A landscape with many valleys, sampled at points; each row gives a point and its height.
From any point a ball rolls to the lowest of the 2 points nearest to it. It stops when none of these is lower. Distance is the straight distance between rows; heights are no part of it.
vum height 26.8: [ 11 -19 -11  11  26  -4  -7  32  25 -11  28  16  16  43  -4 -18  33  38
  -5 -10   6 -27 -46  31  11  -8  -2  21   8 -23 -52]
Monu height 17.3: [ -4  -3 -43 -17   5 -11   1  14  34  -1  -3 -12  13  31  -4   1  23  -3
 -23  23  16   0 -47  -1  -1  -9  -8  11  12  -7 -37]
zerof height 19.2: [-20 -15  10  21 -17  22 -11 -30   6  26  -9   0 -22  23  -9  10   9 -28
  -2 -31  15  -3  10 -42  -8  10 -23  -3 -10  12  21]
masu height 49.2: [ 16 -16 -42  -5  17  -7 -21 -12   9 -15 -13 -12  13 -15  -5  52  -5  -2
 -13 -11 -13  13 -25 -15  13 -20   1  11  -1  -1  45]
fipem height 38.5: [ 33 -17  -7  12 -20  26 -22   0  18  -3   1  -9 -11   8  22 -10 -33  18
   1  42  -5  -4  11  -6  28  14  19 -23  26  21  10]
Sope height 29.8: [  7 -20  16   6  18  24  53  41 -14   3  -6  23  16 -45  43 -59 -30  -9
  20 -45  -2  45  48   1   1 -14 -19  30 -36  19 -27]
mume height 40.9: [  6 -25  21  -2  25  27  22  38  17 -19  41   9 -14   7  25 -31  25   5
  -9  -2  11  13 -23   5 -12   9 -18  -8  19 -15 -60]
Ledu height 35.8: [ 21  17  20  -8   5  -5  -1  36  15 -20  16  38 -11  30   4 -14  30  54
   1  36  10 -32 -20  22   5  10  26 -13  22 -13 -63]
gode height 56.5: [ 37  -2 -13  -5  13  -6  -3  30 -18 -32  33  -3  19 -39  33 -35 -23  32
  -5  13 -21   7   2  12   7 -12  29  11  18 -20  -1]
gotor height 45.8: [-47  14  18  29 -15   5  42  -8 -26  39 -17   9  -8   7 -21 -41  -2 -20
  18 -20  16  -4  13  20 -34  -3  -1  18 -30 -14  -3]
sivav height 24.2: [ 33 -15 -23   1   7  17  -9  33  23 -35   9  19 -14  25  24 -19  -5  57
   8  13  15   6 -24   1  29  23   5 -17  35  27 -39]
dul height 18.0: [  2 -22  55  24   0  19 -10  -3 -13  -8  -9  13  28 -39  20 -10 -19  -1
  53 -80 -25  20  33 -25  10  21 -11 -16 -27  41  39]
ruz height 4.1: [ -5 -47  23  17   2  23  -8 -16  -9  22 -12   8  38 -22  15   1  -8 -28
  25 -72 -22   6  28 -28  20 -18 -33  11 -34  16  37]
dufe height 38.9: [-14  14 -51  -5 -21 -33  -4 -23 -11  10 -25  -4 -26  13 -27   4 -19  16
  10  19  15   1  -9 -16  -3   6  28  -8   9   9  24]
keso height 36.5: [  0  14   9  25   0 -18  -3   6 -23 -19 -12   3  31 -24  -6  -4  -4  22
  44 -76 -13  13   4   5 -12  12   3  -4 -23  22  29]
Bez height 37.4: [-33  15   6   4   9  -7  -5 -36 -56  29 -31   6   7 -19 -29  31   5 -22
  15 -63 -12   5  14 -18  -9 -28 -25  35 -34 -12  80]
Paru height 16.4: [-21  37  20  -8 -10 -21   5   2 -18  15   5  -4  -7  16 -24  -4  30   9
  -1  18   5 -33 -19  41 -30  -5  19   7 -14 -37 -16]
Pof height 43.7: [ -6  12   1 -35  -8   1 -10  -2  52  13  -1   6  -5  34  -7  19  26   5
 -44  97  13 -33 -12   0  24  -9  10 -13  24 -10 -81]
tular height 38.2: [ 19 -47  14  22  -4  35 -30  -7  29   4  13 -22  17  17  17   2   5 -22
  -2  -2 -16 -16  -2 -11  30  18 -11 -17   8  21  -9]
Deso height 34.1: [-34  36   8  19   9 -10  14 -24 -58  23 -30  12  -8 -12 -21   1   1 -21
  16 -47   4   7  15   5 -27 -10  -3  20 -22 -11  59]
ratov height 62.3: [ -5 -23  42   4   5  30  31  23 -13  11   7   8  18 -45  26 -45 -18 -35
  24 -20 -30  26  46 -12  -2   0 -26   8 -24  15  13]
fup height 41.4: [ 10 -31  -4  24 -12   1 -19 -16 -12   9   0   1  23 -12  14  -8 -38   4
  17 -38 -26 -14  34   3  21  -8   2  12 -17   8  40]
Sofi height 26.0: [ 10   7 -35 -25  22  -4 -29  27  18 -34   7 -18  21  10   8  11  39   7
 -18   7   3   3 -53 -17   2  -7 -14   1  19  -2 -21]
liro height 35.5: [ -1  22   9  16 -16 -22  22  -5 -25  11  -3  19 -10   7 -21 -17 -19  22
   5  11  -8 -25  31  30 -11   1  39  10 -15 -19   8]
bimaz height 43.5: [ 21  -6 -36 -40 -17  -8 -23  -6   2 -12  -8 -32   5 -16  -7  29 -20   5
 -21  48  -7  14 -19 -18  21  -4  17  -6  23   9  20]
tos height 35.4: [ 22 -26  -9   6  -7  26 -25  11  44  -9   3 -15  -2  28  15   9  15  -3
  -6  21   5  -9 -14 -10  19  20 -13 -26  18  28 -32]
kan height 44.4: [-26  -2  26  15  -8   4  33  -2 -17  27  14  14  15   5  -4 -35   1 -20
  11 -12 -15 -18  12  40 -22 -14 -10  28 -36 -26 -16]
tovi height 35.6: [ -9  -8  23   5  -1  17  37   6  15   7  18  20 -15  14   8 -20  -1 -18
 -12  22  17   2  -5  19 -24  -7  -8  -7  -2 -18 -31]
gari height 36.8: [ 21  -7  -5   9 -26 -11   5   4  -9  -4   1   5  -8   4   0 -18 -32  28
   3  28 -12 -10  20  15  12   8  35 -12   6   1  14]
Zuno height 60.2: [-24  -2  15 -24 -25   3  30 -16 -52  24  -7  -1   6 -44  -6 -15 -36 -27
  -3  13 -12  16  48 -15 -16  -7  -3  27 -26 -18  44]
Nuvi height 36.9: [-24  14  -5  21   6 -19  10 -22 -29  23  -4   4   7  14 -24  -2  -2 -15
   8 -43 -10 -24   8  29 -16 -22  -9  31 -24 -20  37]
daguv height 21.3: [ 22 -27  30  23  -1  26 -10  12  -2  -2 -19  10  16 -64  34  -6 -38  11
  45 -43 -30  40  31 -31  26  -4   5 -20 -21  45  46]
Nit height 37.2: [-21  -9 -27  11 -29 -18  -4 -34  -5  32 -12   6 -24  33 -24  -2 -21   6
  -4  12  12 -22   9 -10   5   1  19   2   1  -9  24]
zim height 20.8: [ 24 -15  24 -23  17  23  23  20 -10  -3  -7   1   8 -76  34 -14 -41 -17
  12   4 -20  59  28 -38  11 -28   5 -14   2   8  34]
vapat height 28.4: [ -5  26  10 -26 -24  -7 -27  -7 -14  -8   5 -36 -23  -6 -16  31  20  -8
  -6  30   3 -12   4  -9 -17  21   5 -16   3   1  14]
tubu height 26.1: [-26  21  19  14 -25   4 -10  -6  21  29  -9  10 -40  47 -26   6  27   4
   4  29  31 -30   9   5 -18  20  -1 -18  -4   4 -37]
regu height 27.4: [ 34 -22   3  28  11   6 -36   1  23 -47   8   7  18   2  29  10  -3  34
  29 -49  -8  10 -28  12  24  22  -3 -17  17  39   3]
zamug height 40.8: [  0   3 -35 -22 -24 -23 -24 -27 -19  -6 -18 -17 -19 -21 -21  38 -24  15
  -6  20  -3  14  -6 -26   7   5  24  -3  12  11  51]
zofif height 23.9: [-31   4 -14  -1 -12 -11 -37 -52   9  23  -1 -46  12  27 -33  58  36 -34
 -31  -2 -20 -34  -5 -28   9   7  -3  31 -15 -15  26]
sep height 44.9: [ -3  31  -7 -21  13 -26  32   6 -52 -10 -12  -4   1 -51 -14  15 -16  -3
  -3 -14   0  33   7   8 -25 -19  11  15  -5 -21  42]
Tusum height 51.5: [ 29 -36 -11  10   7  25  10  31  25 -16  -4   6  -6  -4  19 -13 -13  18
  12 -19  21  48 -11 -20   9  12 -10 -18   8  36 -16]
Piruf height 41.6: [ -9   7   0 -17  -6   8  -7  -4  42   7   8  -8 -15  26   2  22  25 -23
 -40  62  15 -21 -11  -9   2   7  -5 -15  14  -6 -54]
Dasi height 15.0: [ 10  13  28 -31   1   8  33  11 -18  -9  -1   1  -8 -53  12 -10 -38 -15
  -1  19   0  52  35 -24 -13  -1  10 -15   5   2  42]
basiv height 22.5: [ -3  14  22 -29 -38  -9 -14  -1   3  12   9 -17 -17  16 -18  19  11   4
 -14  66  -4 -30  15   3  -4  15  22 -20   5 -16 -14]
rof height 53.8: [ 23 -20  21  -4  27   4 -25 -17 -14 -20  12  -8  34 -42  15  42  -4 -17
  19 -53 -47   2  -2  -1  16 -16  -9   0 -11   2  56]
tif height 15.7: [-28 -28  24  -1  -5  29  17 -10 -19  34 -20  11  16 -35  10  -2  -5 -43
   9 -34 -22  19  28 -50  -2 -25 -28   5 -31   3  47]
fovot height 19.1: [ 12  -7  -5 -49 -12  -9   7 -11  12   0  11 -20   1   3  -1  12 -22  -3
 -47  81  17   5  -6   6  14 -13  25  -2  35 -27 -28]
pozu height 20.1: [ 30 -40  33  22  22   4 -12  11   8 -29  31   5  41  -8  21 -20   9  18
  33 -82  -9  -1 -10  31  13  15 -23   1   2  17 -17]
fiv height 39.8: [-13  50  -1  -8  -3 -23  38   9 -24   2  -9  13 -20   5 -27 -23  -4  20
 -12  32  27   4   0  28 -32  -2  44   0  15 -28 -18]
gamo height 27.5: [  9   8   0  18  -1   4   1  -9  -6 -17  -1  20 -23   3   6   9 -14   5
   9 -18   3   9  15   0 -12  14   4 -18   3  15  35]
rato height 25.9: [  8  -3 -38  -8 -13  -1 -27 -14  38   8 -15   0 -10  52  -8  26   7  15
 -11  46   4 -36 -15  -4  34   9   1 -12  23  20 -27]
sepe height 33.7: [ -3 -18 -14  10  17  -4  43  19  -3  -1   8  23   9  -4  17 -39 -29   0
 -10 -14   6  13   7  26 -12 -27  -2  25 -11 -18 -21]
Buni height 24.1: [-14  18 -11 -16  -7 -22   4   1  -9   9   6 -28   8   6 -22   4  19 -14
 -17  23  -5  -8 -30  16 -23 -18   0  18  -9 -33  -3]
nezon height 31.9: [ 36 -12  -7 -20  11  14 -25  18  30 -21  21 -11   7  12  23   3  16   9
 -17  41 -11 -18 -29  -4  26   0   2 -12  35  -5 -38]
Sabi height 46.4: [-34  19 -35 -14 -15 -15 -24 -34  37  35 -21  -5 -26  49 -33  35  24 -11
 -27  66  26 -39  -2 -16  13   7   3  -3  11  -2 -43]
libus height 30.7: [ 14 -22  -7  27  17  -3  24  32   8  -7  23  27   9  20   6 -37  -4  31
  -3 -18   7  -9 -14  34   2 -10   4  21  -4 -19 -45]
tudun height 41.1: [-27 -18   5  11   0  -1 -23 -47 -31  30 -17   2  20 -12 -14  24   1 -17
  14 -66 -24  -7  15 -52  10 -25 -18  28 -32  -3  74]
mabuk height 44.7: [  4  12  42   6  23  20  35  23  -8 -18  16  15 -18 -22  16 -22  11 -25
   9 -20  -5  25  12  -3 -31  14 -16 -13   0   1   0]
gabi height 17.0: [ 18 -16  17 -12 -20   8 -16  -6  22  17   4  -1  -3  23  -4  14   1   7
 -28  70 -16 -39   0  17  20  -9  32  -8   3 -21 -31]
tudu height 11.3: [ 27   0  -5 -27  -4  -7   0   9   8  -6  19  10  -5  10   1   2  -6  28
 -30  68   1 -23 -11  22  17 -16  34  -6  28 -27 -26]
laf height 27.9: [-12  16 -57 -14  19 -21 -18  -6  34   2 -20 -24  11  26 -22  35  33 -21
 -25   1  11   9 -54 -16   0 -13 -21  12   4  -2  -7]
selag height 24.6: [ 16 -19  18  18  -1  24   0   8   5 -11  -4   9  -7 -28  23   4 -22  -5
  22 -30 -13  30  15 -25   3  11  -3 -23  -5  27  32]
luze height 38.7: [  4   2  -8  -9  16   9   7  39  25 -24  24  17 -12  27   9 -15  38  27
 -10  14  33   0 -37   0  -9  10 -16  -7  27  -1 -71]
savom height 51.7: [ 13  -2  -5  -6  32 -12 -15  -9  -5 -18  11 -12  26 -17  -7  43  12 -13
  -2 -41 -26   4 -22  10  -1 -22 -15  13 -13 -11  44]
dom height 29.2: [-12  26  -4  12 -16  -8 -30 -14  20  -6 -10  10 -32  46 -20  25  31  19
  13  10  27 -36  -4   3   0  35  -9 -32  16  31 -19]
nak height 54.9: [ 23  -9  23  -1  14   2 -10   8 -30 -23   5  -8  27 -59  26   2 -25  -4
  21 -29 -42  14  25   4   5 -10   0   3 -16   6  43]
Fati height 21.2: [-23  46  10   4   1 -24  -2  13   0  11  -8   3 -12  38 -35  -1  57  26
  12   9  25 -34 -35  39 -27   0  12  -3   5 -21 -50]
gera height 43.2: [ -4  -5 -12  13  -6 -17 -14 -27 -32   6 -16   8  16 -37  -1  12 -38   9
  23 -51 -28   6  28 -16   8 -14   8  21 -30  11  69]
Mikar height 27.0: [ -3  -6  20  -4  27  18  40  33 -25   6 -26  35  31 -69  32 -27 -26 -20
  31 -56 -18  39  54 -20   8 -27 -27  20 -41  20  10]
norup height 39.4: [-18  33 -28 -18   1 -16 -38 -28   4  -1 -10 -33 -17  10 -32  64  45 -28
 -20  13  10 -22 -13 -10 -12   5 -17  -4   5   1  12]
rul height 21.5: [ 13   1  -9  14  26 -24 -20  13  17 -16  21  10  19  43  -9   5  34  27
   7 -42   7 -23 -46  36   5   0 -10  12  11  -9 -15]
reput height 26.9: [ 31 -59   4  31  19  32  -7  16  28   8  21 -13  32  15  29 -22  -2  -4
  -6 -11 -16 -16 -15  28  36 -12 -10  13   8  -9 -48]
Nuz height 3.5: [ -2 -26 -31  -1  -4  -9  12  -1  15  16  -3  -8  16  21   1 -13 -17 -11
 -18  20   0  -2 -18   5   3 -16   1   7  -4 -11 -13]
lofu height 46.5: [  1 -35 -25  14   8  11 -23 -30  20  15 -11 -12  20   4   1  30  -5 -30
 -20 -23 -17   1   0 -32  20 -15  -6  14 -10  -3  39]
Mukan height 39.6: [-10 -29  28  34 -15   3  -7 -27 -18  19  10  12  18  14   6 -22 -18  -2
  22 -50 -14 -33  44  14   9  10  -8   9 -26   6  26]
lise height 37.1: [  5  47   4 -34   0 -26 -10  20  10  -9   7  22 -22  28 -18  19  35  41
 -13  58  14 -35 -19  23  -4  -2  19 -13  26 -20 -52]
pagas height 45.3: [-10  26 -23 -29 -11 -23 -24 -21  41  25 -15   8  -7  43 -34  53  29   5
 -36  82   2 -50  -9   6  28  -5  18   0  16 -10 -58]
Nubo height 35.3: [-25  19 -46   9  14 -24 -31 -28  53  11 -21 -25   5  52 -32  47  56 -20
 -19  -4   8 -25 -33  -9  21   8 -24  14   6  10 -19]
ren height 21.8: [-46  27  29  11 -22  -7   0 -25 -11  41 -11   2 -27  32 -36   9  35  -7
   3  20  17 -40   2  24 -28   3  11  -2 -15 -26 -13]
Tun height 34.5: [ 31   6  -4 -24   6   4 -32  32  26 -18  16  13   4  25  14  -6  23  53
 -13  63  -2 -40 -29   3  30   6  13 -16  42   0 -60]
midaf height 8.3: [-32  -6  -6  19 -14   4 -36 -47   9  30  -8 -17  -6  41 -20  31  30 -33
 -16 -15   5 -29   2 -41  -2  11  -9   7 -12  -2  22]
nozel height 34.4: [ -1  -5   8  19  -5  -5 -10  15   2  -9  -6 -10  18   5  -5  -8  22   5
  28 -59   6   4 -21   3 -17  18 -12 -13 -13  17   7]
lag height 47.1: [  2  18 -32 -21  21 -26  25   1 -15  -9  -7   3  -4 -17 -11  12 -18   0
 -20  -2  19  30 -17   5 -22 -25  10   8  13 -24  21]
rem height 32.8: [ -9  37 -35 -19  -2 -14 -37  -1  29  -9 -17  -9 -25  27 -11  35  43   5
  -6  26  29 -18 -13  -9  -2  15 -31 -27  19  33 -38]
lef height 24.9: [ 23 -38  19  -8  17  37  22  21  -1  20  -4  -7  16 -60  49 -46 -51 -36
   9   7 -10  44  35 -20  16 -26  -8   3   1   9   6]
ruv height 23.0: [-28 -17  17 -10  12  17  35   5 -34  37 -29  39  24 -57  21 -16 -25 -40
  16 -37 -14  27  54 -27   8 -41 -39  26 -45   9  37]
fiko height 20.7: [ 17  26 -36  -4 -10 -17 -32   3  11 -38  -7   7 -14  12   4  22  -3  43
  13  16  -1  -5 -25   5  12  21  10 -22  29  32   9]
bepam height 40.1: [-29  -2  17   3   1  -6   3 -30 -12  21  12 -16  16  17 -19  12  15 -34
 -10 -13 -22 -31   1  23 -13 -11 -16  22 -26 -31  24]
Redi height 52.6: [ 26 -52  29  30   5  29   0  18  16 -17  -1   1  -5   1  13  -7   3  19
  31 -57   7  38   1  -7  17  32 -19 -18   1  48 -14]
Meto height 42.8: [-22 -15  52  15 -15   4   7 -26 -13  29  22   6  29  17  -4  -8   9 -25
   9 -18 -28 -47  15  35  -6  -5 -10  21 -35 -28   6]
rade height 38.8: [ 15  48 -28 -43  10 -21 -34  14  15 -31   6   9 -12  26  -8  31  42  41
 -15  56  10 -38 -30  10  13   0  -8 -10  37   4 -51]
Gozok height 63.1: [ -7 -49  44  -2  14  43  23   2 -10  26   7   4  20 -40  38 -25 -10 -68
  17 -24 -40  18  30 -24   5 -21 -49  14 -29   2  10]
tol height 45.9: [-13  44  41  14   6  14  43  12 -22  -3   0  11 -23  -6  -6 -32   5 -14
  11  -2  17  21  25   9 -37  24   3 -13  -7  -3   7]
Kigu height 34.9: [-37  10 -12 -12  -4 -14 -17 -44 -29  28  -7 -37  -9   6 -46  48  21 -33
 -21 -10 -10 -15  -9 -16  -9 -10  -7  39 -13 -31  49]
Ges height 21.6: [ -6  25 -42 -16 -22 -29 -46 -30  14  -6 -16 -14 -20  41 -29  47  26  13
  -2  33  -7 -45 -14  -6  28  18   3  -7  20  19   1]
dasa height 31.1: [ 16  35 -15 -40   1 -12 -37  23   2 -42   8 -21  -4  -6   7  21  43  17
  -6  30   2  -2 -36 -11  -9  11  -6 -18  25   3 -17]
nonu height 57.1: [ 28  28 -16   2   1 -21   1  30 -20 -45  18  13   6 -19  15 -33 -15  61
   7  12  -9   3  -8  15   3  15  39  -1  15  -6  -2]
Gare height 6.3: [  2  19  15 -19 -10  -1  33   5 -11  -4   7   1 -20 -15   2 -13 -32  -5
 -12  38  17  23  20  -3 -22   5  19 -16  12 -11   9]
vazo height 31.6: [-19  35   0  39  21  -7  18  -6 -35   2 -28  12 -16  -3 -20  -7   7  -4
  21 -54  21   4  -2  21 -33   5  -1   6  -9   0  27]
zaguf height 15.6: [ -8  16  -1 -36 -22 -20  28 -13  -8  13  11  -8 -11  -3 -16  -1 -21  -1
 -34  61  23   4   4  14 -11 -12  23  -5  13 -32 -12]
noge height 34.3: [  3  40  -1 -23   5  -8 -36  -3   5 -28   5 -33 -12   0 -11  44  55 -11
  -7  13   1 -20 -19   3 -16  21 -19 -17  10   0  -8]
nere height 31.7: [ 24 -63  23  22  16  42  16  32  13  14  22  -9  10  -8  38 -47 -15  -7
   6  -3  -9  14  -3  17  19  -5 -17   8  -1  -2 -52]
roku height 34.0: [  8  11   7  22   0 -17  28  25 -25   0  11  25  19  -2   6 -48 -23  29
  13 -13 -19 -16  33  44  -1  -2  28  18 -28 -18 -14]
kel height 38.6: [  8  57  -9 -29  -9 -29   9  12 -14 -16   3  12 -24  10 -21   0   5  41
 -14  52  24  -6 -11  16 -14   9  39 -12  30 -20 -20]
Bedop height 57.5: [ 27  26  -3  35   1  -4   1  22  -7 -51  10  17   7 -24  23 -30 -29  51
  25 -17 -13  25  12  13   7  31  34  -7   2  19   6]
mef height 24.5: [-36  36 -13 -18  -1 -21   6  22  21  13 -13  12 -14  39 -25 -14  45  27
  -9  36  33 -17 -50  22 -17  -9  10  -2   8 -19 -76]
filod height 28.1: [-49  30 -14 -18 -13 -23  23  -9  23  32 -14   3 -21  30 -23  -7  13  -7
 -22  54  51  -5 -35  10 -23 -15   5  -9   8 -15 -68]
Poba height 43.1: [  9 -17  31  -7  27  19  20  24   6 -19  36   0  -7 -16  28 -13  19 -32
  -9  -1 -18  11 -10   3 -18  -3 -14  -8  12 -20 -18]
tiso height 13.3: [ 14  35  -7   1   0 -12  37  12 -13 -21  -1  15 -12 -22   6 -33 -54  24
   0  17  13  38  39  -4  -9  10  38 -12  11   5  20]
Pakud height 30.5: [ 10  13   2  10  10  -8 -16  -2  13 -25  12   8 -17  20  -2  26  17  -2
   3 -15   6 -18 -10  14 -11  18  -7 -18   8   4   8]
gedat height 41.3: [-19  27 -11 -18   7 -20   8 -20 -41  12 -11 -20 -14 -17 -34  33   3 -22
 -10  -3   0  11  -5  12 -28 -13   2  25  -6 -27  49]
nud height 24.3: [ 23  -7 -27  10   2   8 -21  12  25 -39  -3  17 -12  25  11  17   6  37
  19 -17  14   7 -34   1  16  26  -7 -19  26  45  -9]
geni height 43.8: [-24  39 -40 -29  -8 -23 -29 -38  12  12 -13 -26 -29  18 -40  56  26 -16
 -35  53  29 -21   0  -9   0   5  -5  -2  20  -5 -11]
meras height 21.1: [ 34 -15   1   9   8  19  11  36   7 -23  22  18  -5   1  25 -45 -17  38
   1  13   8  13  -4   9  15   8  17 -10  31   4 -35]
mese height 28.6: [-31  18 -13  21  10   0  27   0  -9  17 -30  13 -31  16 -22 -11  10 -10
   7 -35  44  17 -18  14 -41   0 -12   1  -3   4 -11]
ruve height 44.1: [-25 -14  13   6 -20  19 -27 -28  43  16   2 -30   6  24   0  23  39 -51
 -27  19  -7 -25   1 -31   8  22 -19  -4  -6   0 -21]
somag height 61.3: [ -3 -21  16 -12  -8  12  19   1 -19  15   0  -8  13 -32  17 -26 -29 -30
  -2   5 -18  18  30  -7  -4 -13 -12  10 -21 -13  25]
manaz height 13.5: [ 29 -41   3  23  28   2 -13   7  19 -23  26   1  33  25  13  -1  14  17
   7 -59  -6 -14 -34  29  22   1 -21   9   5   4 -15]
pubik height 59.2: [-20  25  18  -4  -9   7  27 -14 -62  11 -20  13  -8 -52 -11  -7 -31  -9
  12 -20  -5  30  58 -32 -14   2   4  14 -22   6  68]
mekif height 30.8: [-13   8  -8   2   1  -8   3  15  -3   0  -9 -16   9   0 -10  -4  19 -11
   7 -20   1  10 -28  -2 -31  -7 -13  -1 -15  -6  11]
Mas height 41.0: [ -5 -25  33   9 -18  23 -12 -10  18  12  19 -22   1  12  13   1  17 -43
  -3   5 -22 -21  11 -13   3  19  -9 -10  -9   0   6]
Vepe height 53.7: [ 39 -62  41  29  11  55   7  29  19  -7  12 -11 -15 -18  38 -27 -18   1
  28 -29  -7  40  15  -3  28  20 -22 -12   6  36 -21]
torov height 32.3: [ 16  -4   0  17  14   2  36  32 -24  -7   9  19  22 -37  32 -61 -37  14
  14 -24 -10  10  50  20   4  -8   9  24 -28   3 -14]
dib height 13.4: [ 11 -54  40  23   7  21  -7   3   6  -2  -8   3  32 -22  15   3   0  -7
  39 -86 -10  18   7 -21  13   6 -30 -11 -22  36  17]
Sipun height 27.3: [ -1 -25 -32 -31 -24 -16   2 -23 -15  24   3 -36  19 -13 -15  13 -35 -22
 -38  34 -14   4  -1  -6  10 -22  15  25  -3 -30  20]
rumov height 16.2: [ -3 -42 -38   2  -3   0   6 -18   7  28  -9  -9  22   0   6  -5 -47 -24
 -25  18  -4   5   2  -6  20 -37   3  26  -5 -19  14]
riku height 48.9: [ 10  15 -35 -30  18 -12  13  17   2 -29  -7   4  -2 -13   9  -3  -5   9
 -19  11  32  46 -29 -17 -11 -15   2 -15  28  -2  -4]
Rubof height 24.0: [-52  19  -3 -35 -21 -25  35 -31   2  30   0 -12 -11  13 -20   0 -11 -22
 -37  61  44  14 -21  14 -26 -22  16   2   8 -30 -33]
nezo height 36.2: [  7  18 -17 -18   9   6 -21  25  35 -30   3   5 -16  33   2  13  47  23
   0  16  27 -11 -28  -7   3  21 -31 -22  29  33 -61]
fug height 38.4: [-15 -12  20  -3   5  17  16   7  38   5  27  -5  -7  14  15  -2  27 -33
 -30  37   3  -9 -24   7 -11  -1 -12  -5   0 -20 -52]
rofek height 16.0: [  2  43 -32 -14 -25 -34 -35 -18  -7 -19 -16 -13 -20  11 -27  35  14  37
  18  18   2 -19 -17  11   0  26  14 -15  16  21  12]
nul height 29.4: [ 25 -53  28   6  26  49  25  22  20  20  19 -13   0 -31  51 -49 -38 -38
  -1  23  -2  37  14  -5  19 -19  -8   0  17   0 -36]
nel height 20.9: [ 16 -47   6  28   3   7  -6  -1  15   7  17  -5  31  18   9 -14   0  -5
   5 -37 -14 -23  -3  28  13  -1 -12  12 -15  -4  -8]
kodor height 38.0: [ -5  -9  29  32  -2 -14  -4 -16 -25  -2  -5   9  38 -10   1 -21 -17   2
  45 -84 -15 -14  30  15   4  11 -13  11 -29  20  34]
bemek height 55.8: [ 36 -20  -5  -2   7   2  -6  22 -23 -13  12 -10  25 -50  34 -22 -36   7
   5   3 -32  12  19  14  13 -20  10  14  -5  -7  20]
dos height 17.7: [ 23  -2   4  15   5  14  34  23  10  -9   9  16 -16  -7  21 -56 -43  31
   2  21  18  37  25   3   8  18  24 -17  14  16  -9]
rone height 33.0: [  8   0  24  22   9  10  18  10   9  -5  18  25 -17  27   1  -3  18   2
   4 -15  10 -14   3  28 -18  12  -4 -13   0  -2 -16]
bupi height 50.2: [ 20 -17 -19 -19   8  13   9  14  28 -15  -6   5 -11   0  20  -6 -13  -1
 -13  22  26  42 -14 -23   5  -2  -4 -25  26  19 -12]
Baden height 57.9: [  6  50   9  33   5   5  24  13 -23 -46   3  14  -9 -37  10 -19 -27  27
  23 -23  -8  41  29  -4  -9  37  29 -20  -5  25  26]
tev height 24.7: [-26  -7   0  19 -16  13  17 -11  -1  22 -19  10 -28  24 -15 -11  -1 -12
  10 -20  34  21   7 -23 -28   5 -12  -8 -11  17   8]
zuz height 34.2: [-19 -15 -37 -11 -21 -20 -12 -42  -6  21  -8 -19  -8  15 -25  26 -19 -17
 -29  25  -5 -14   0 -17   9 -13  17  19  -1 -17  30]
Fezev height 58.6: [ -3  45  26  15 -12   5  19  -8 -46 -18  -7   2 -12 -42  -5  -5 -29   8
  23 -14 -10  33  47 -15 -12  22  22  -5 -13  14  60]
gugin height 59.3: [-15  31   3   1 -28  -6 -10 -23 -40 -11 -14 -11 -31 -30 -15  20 -24  20
  17  -9  -2  25  23 -28 -11  24  30  -7  -6  17  67]
Bigez height 43.9: [-16 -14 -27   5 -12  -9 -19 -34 -14  24 -27  -3   4 -13 -12  25 -20  -8
   3 -29 -14   9   6 -46   9 -23   2  15 -18   2  63]

For each start below, name the point where the ball stops.
mabuk: Paru
gera: Paru
pagas: ruz
gode: midaf
Redi: midaf
gari: ruz
kan: midaf
